Each scene shows the same named points in several views. A view is turned or mirrored, shifted and resized as a whole, has a little noise and may leave points out.

Scene 1
View 1
q827: [ 21  20   4 -33  29 -27  -9  19  13  -9  15 -28   3  25 -46  20 -14  46
  19 -23  56  -7]
q677: [ 25  -4  -5 -62  35 -54   7  22  -1  -3  21 -23  20  18 -30  21 -39  41
  11   1  34  27]
q351: [ -1  25   2   1  25  23 -13  14 -11   5 -21 -18  32 -13  -7  -2  19  20
  19 -16  23  -5]
q320: [ 20  -8 -14 -34  12 -27  -3  11 -11  -4  -5 -21  16   9 -20  12 -10  26
   3   3  16  18]
q692: [  9  33   6  20  11  38 -29   3   5  -5 -29 -24  -7   1 -28   5  46  25
  13 -31  39 -37]
q940: [ 13   9  -6 -16  17  -6  -9  13  -6  -2 -11 -20  15   1 -20   8   7  25
  12 -11  23   2]
q272: [  9  24   1  -9  20  16 -16  14  -3  -2 -16 -23  13  -2 -19   6  21  27
  15 -19  33 -11]
q259: [  3  26   5  -2  23  19 -14  15  -6   1 -18 -20  24  -6 -15   5  18  24
  17 -21  28 -10]
q508: [ 14  20   1  -6  13   7 -18   8   6  -7 -14 -22  -3   9 -29  10  19  30
  10 -17  36 -16]
q904: [  8  25   0  13  12  32 -24   5   0  -2 -29 -19   3  -2 -19   1  40  23
   8 -21  30 -23]
q402: [ 19  16  -4  -9  10  -1 -19   6   8 -10 -12 -24 -10  15 -33  13  19  31
   5 -16  35 -16]
q553: [  1  24   1  -7  29  17  -9  15 -10   7 -17 -18  35 -12 -11   1  13  23
  18 -16  23   1]
q89: [  4  14  -3 -18  29  -1   0  20 -12   3 -11 -16  36  -8  -4   5   0  24
  17  -8  20  14]
View 2
q402: [  3 -28  51  -5  33  -9  32 -41   1 -12 -19  11 -10 -45  -7  28  30 -52
  21  70  -8   1]
q320: [-17   8  22  26  56   4  -1 -60 -21 -10 -37  16 -22 -70  12  -4  14 -57
  45  47  35 -28]
q351: [ -3 -16  25  -2  17  -5  50  -2  18  -4 -15  -2 -40 -35 -12  29  12  -5
  10  35   9  48]
q553: [-11   5  11  10  20   1  36 -15   5   2 -43   2 -39 -56  -8  10   3 -13
  18  33  27  38]
q89: [-21  15   4  16  34   1  20 -35 -10   5 -47   8 -39 -68  -4  -7   2 -24
  30  35  42  18]
q259: [ -8  -8  23   0  21  -2  45 -18  13   1 -31   2 -32 -47 -11  21  12 -16
  14  40  11  38]
q508: [ -1 -24  45   0  23  -8  39 -34   8 -10 -17   9 -16 -44 -10  26  30 -39
  21  64  -3  13]
q692: [  9 -45  55 -12   7 -11  65   0  26  -7   4  -7 -27 -14 -19  51  35  -9
   1  61 -22  45]
q272: [ -4 -14  30  -1  23  -9  39 -25   7  -6 -30   0 -28 -49  -8  17  16 -26
  15  52   8  32]
q940: [ -9  -7  23  15  32   0  32 -20   0  -4 -23   5 -35 -47  -1  19   9 -20
  22  37  21  18]
q677: [ -20   36   10   13   54  -15  -12 -100  -28    1  -86   23    7 -105
   16  -31   18  -82   48   70   39  -32]
View 3
q827: [ 48  20 -20 -46  12  18  10 -47 -10 -41 -15  43  63  49 -19 -10 -33  50
 -42  11 -48  36]
q677: [ 42  42 -74 -27   7  59  16 -63 -44 -43 -29  31  77  52 -67  12 -31  34
 -66 -10 -30  21]
q402: [ 37  28 -14 -35  -3   5  25 -31 -21  -8 -10  18  46  12 -19  -1 -24  48
 -11  19 -15  21]
q351: [ 31  11  15 -27 -16 -19   4   3   0  -9 -17  -5  28 -40  16   7 -24  19
  11  -9 -13  14]
q940: [ 33  24 -22 -31 -10  12  19 -19 -21 -10 -16   8  43  -3 -20   9 -24  27
 -11   1 -11  13]
q692: [ 35   1  46 -43  -5 -42  17   6  12   3  -2   9  18 -26  36  -9 -26  45
  30  20 -26  23]
q272: [ 31  15   4 -33  -6  -6  14  -9  -4 -14 -16   5  38 -16   4   6 -25  34
  -2  -2 -22  17]
q904: [ 28  15  12 -28 -21 -21  18   8  -9   7 -12  -7  20 -49  12   5 -24  24
  21   6  -5   7]
q89: [ 29  27 -22 -26 -11   9  13 -16 -21 -18 -21   5  43 -13 -15  12 -27  23
 -18 -10 -15  12]
q320: [ 28  37 -51 -22  -8  36  29 -32 -46  -8 -14   9  52  12 -51  14 -22  34
 -30   7  -9   5]
q259: [ 34  18   2 -31 -13  -9   3  -7  -1 -17 -21   1  31 -25  11   7 -24  16
  -3 -13 -20  16]
q553: [ 29  18 -10 -23 -18   3   3  -7 -12 -19 -29  -6  35 -31  -1  19 -26  11
 -10 -24 -16  12]
View 4
q692: [ 16  39  88   5  33  -7 -76  13  43  28 -41  15 -10   6 -20 -89 -33 -83
  24  35  12  -7]
q89: [ 48   0   7  15   7   6  27 -20  43  40  -1  -8 -19  29  11  21 -23 -31
  13  28  51  37]
q940: [ 43  -4  29   6   8  22 -15 -21  57  30 -21  15 -26  36   9 -14 -19 -35
  17  31  30  47]
q508: [ 34  11  57   1  18  30 -53 -14  65  28 -37  28 -21  27   1 -41 -16 -44
  22  26  18  31]
q904: [ 35  25  49  13  27 -16 -31   8  23  24 -13 -18 -23  21   4 -60 -56 -66
  12  50  11   5]
q402: [ 30   8  53  -2  17  43 -55 -25  68  23 -45  39 -29  34   5 -37 -14 -43
  26  31  13  49]
q320: [ 59 -23  -2   1  -5  52   5 -43  58  34 -19  22 -33  59  35  15 -19  -6
  16  36  31  82]
q827: [ 28  -8  44 -14   4  66 -30 -44  95  44 -53  69 -11  27  -3  28  37 -25
  29 -13  50  64]
q553: [ 42  16  27  16  16 -14  10 -10  35  44  -2 -13 -15  17  -2  -4 -32 -45
  17  24  43  12]
q272: [ 37  17  48   6  15  10 -26  -8  53  35 -21  10 -19  19  -6 -29 -22 -52
  15  28  31  16]
q677: [ 54 -41 -11  -8  -8  79  27 -65  87  47 -24  52 -26  64  24  78  29  18
  25  -1  65  99]
q259: [ 45  16  26  15  16 -17  15 -10  38  41  -3 -14  -9  20  -6  -3 -31 -46
  12  27  42   6]
View 5
q677: [-27  38 -38  11  63  -9  31   0  24  14  80 -17  36  54  12  35 -14  65
  27 -14 -35  -4]
q272: [-14  16   5  18  11  -5  15   0 -24  11  33   4  -2   7   8  16  -9  21
  16  -1   1  -8]
q904: [-11  10  15  15  -8   2   9   2 -28  -3  16  21 -15  -6  13  13 -15   5
   6   2  -1  -7]
q351: [ -8  10  13  17  -4   3  10  -4 -32   6  15   8  -9  -1   7  12 -14  14
   9  10   5  -9]
q89: [ -7  20 -12  12  26  16   4  -2   1  -2  34  -7  10  27  11  20 -21  37
   8  11 -22  -9]
q940: [-17  20  -6  14  20  -2  20   0  -9   4  43   8   4  14  14  20 -17  29
  14  -2 -16  -8]
q320: [-18  32 -29   0  41  -1  26  11  26  -9  66  16  20  34  24  37 -25  41
  13 -13 -47  -4]
q402: [-28  21  -1  14  10 -30  35   2 -26  14  52  15  -1   5  10  19  -6  23
  25 -19  -4  -9]
q508: [-24  17   3  16   9 -20  29   0 -28  10  42  13  -1   2   7  19  -8  17
  21 -12   1  -7]
q827: [-34  26 -18  20  44 -28  40  -7 -17  33  72 -18  16  30  -1  22   0  44
  37 -14  -3  -7]
View 6
q553: [ 23   4 -17  -7   7 -16   0 -11  21  16  -2 -14  -9   4  -3  11   8   0
   3   2  -8   6]
q272: [ 20  19   6  -8   4 -26  -5   1  14  28   0 -12  -6   4 -13  12  20  -2
  17  10  -6   3]
q89: [ 24   0 -22 -10  19 -20  -8 -10   8  16 -10   2 -12   5  -4   8  -9  11
   5  -7  -8  -6]
q677: [ 33  -6  -7 -15  41 -41 -33 -12 -30  52 -20  56 -22   6 -22  -9 -46  27
  34 -20  10 -27]
q320: [ 13  14 -10 -17  32 -38  -9  -4 -11  31 -17  32  -3   4 -11  -3 -10  28
   9  -6  -9 -29]
q827: [ 30  13  27  -5  22 -37 -33   1 -14  59  -2  28 -16   5 -28   3 -11   4
  55   0  17  -5]
q402: [ 11  33  23 -15   5 -38  -6   8   5  41   5   7   1   7 -23   6  29   8
  28  13  -1 -13]
q692: [ 10  38  28  -8 -17 -26   4  14  29  26  18 -36   8   2 -13  20  60 -13
  19  29  -8  14]
q940: [ 18  16  -2 -13  15 -29  -6  -3   4  26  -3   6  -3   4 -11   4   9  13
  12   4  -7 -11]
q259: [ 22  14  -2  -6   1 -19  -3  -4  20  18   0 -19  -5   3  -9  17  22  -3
  11  10  -6   9]
q351: [ 18  18  -5  -4  -4 -18   4  -1  29  15   2 -29  -1   1  -6  16  30  -9
   6  13 -10   7]
q508: [ 11  38  27  -9  -2 -36  -4   9  12  36  11 -11   3   8 -18  12  42   0
  29  22  -2   0]
q904: [  7  24  -3 -10  -4 -19   8   0  28   8   4 -28   5   2  -6  12  43   2
  -4  19 -16  -1]

Which points are out of place in each view (at most two, in the order of its rows)? Write - if all are in place.
view 1 | q351, q904
view 2 | q940
view 3 | q402, q89
view 4 | q259
view 5 | q320
view 6 | q508
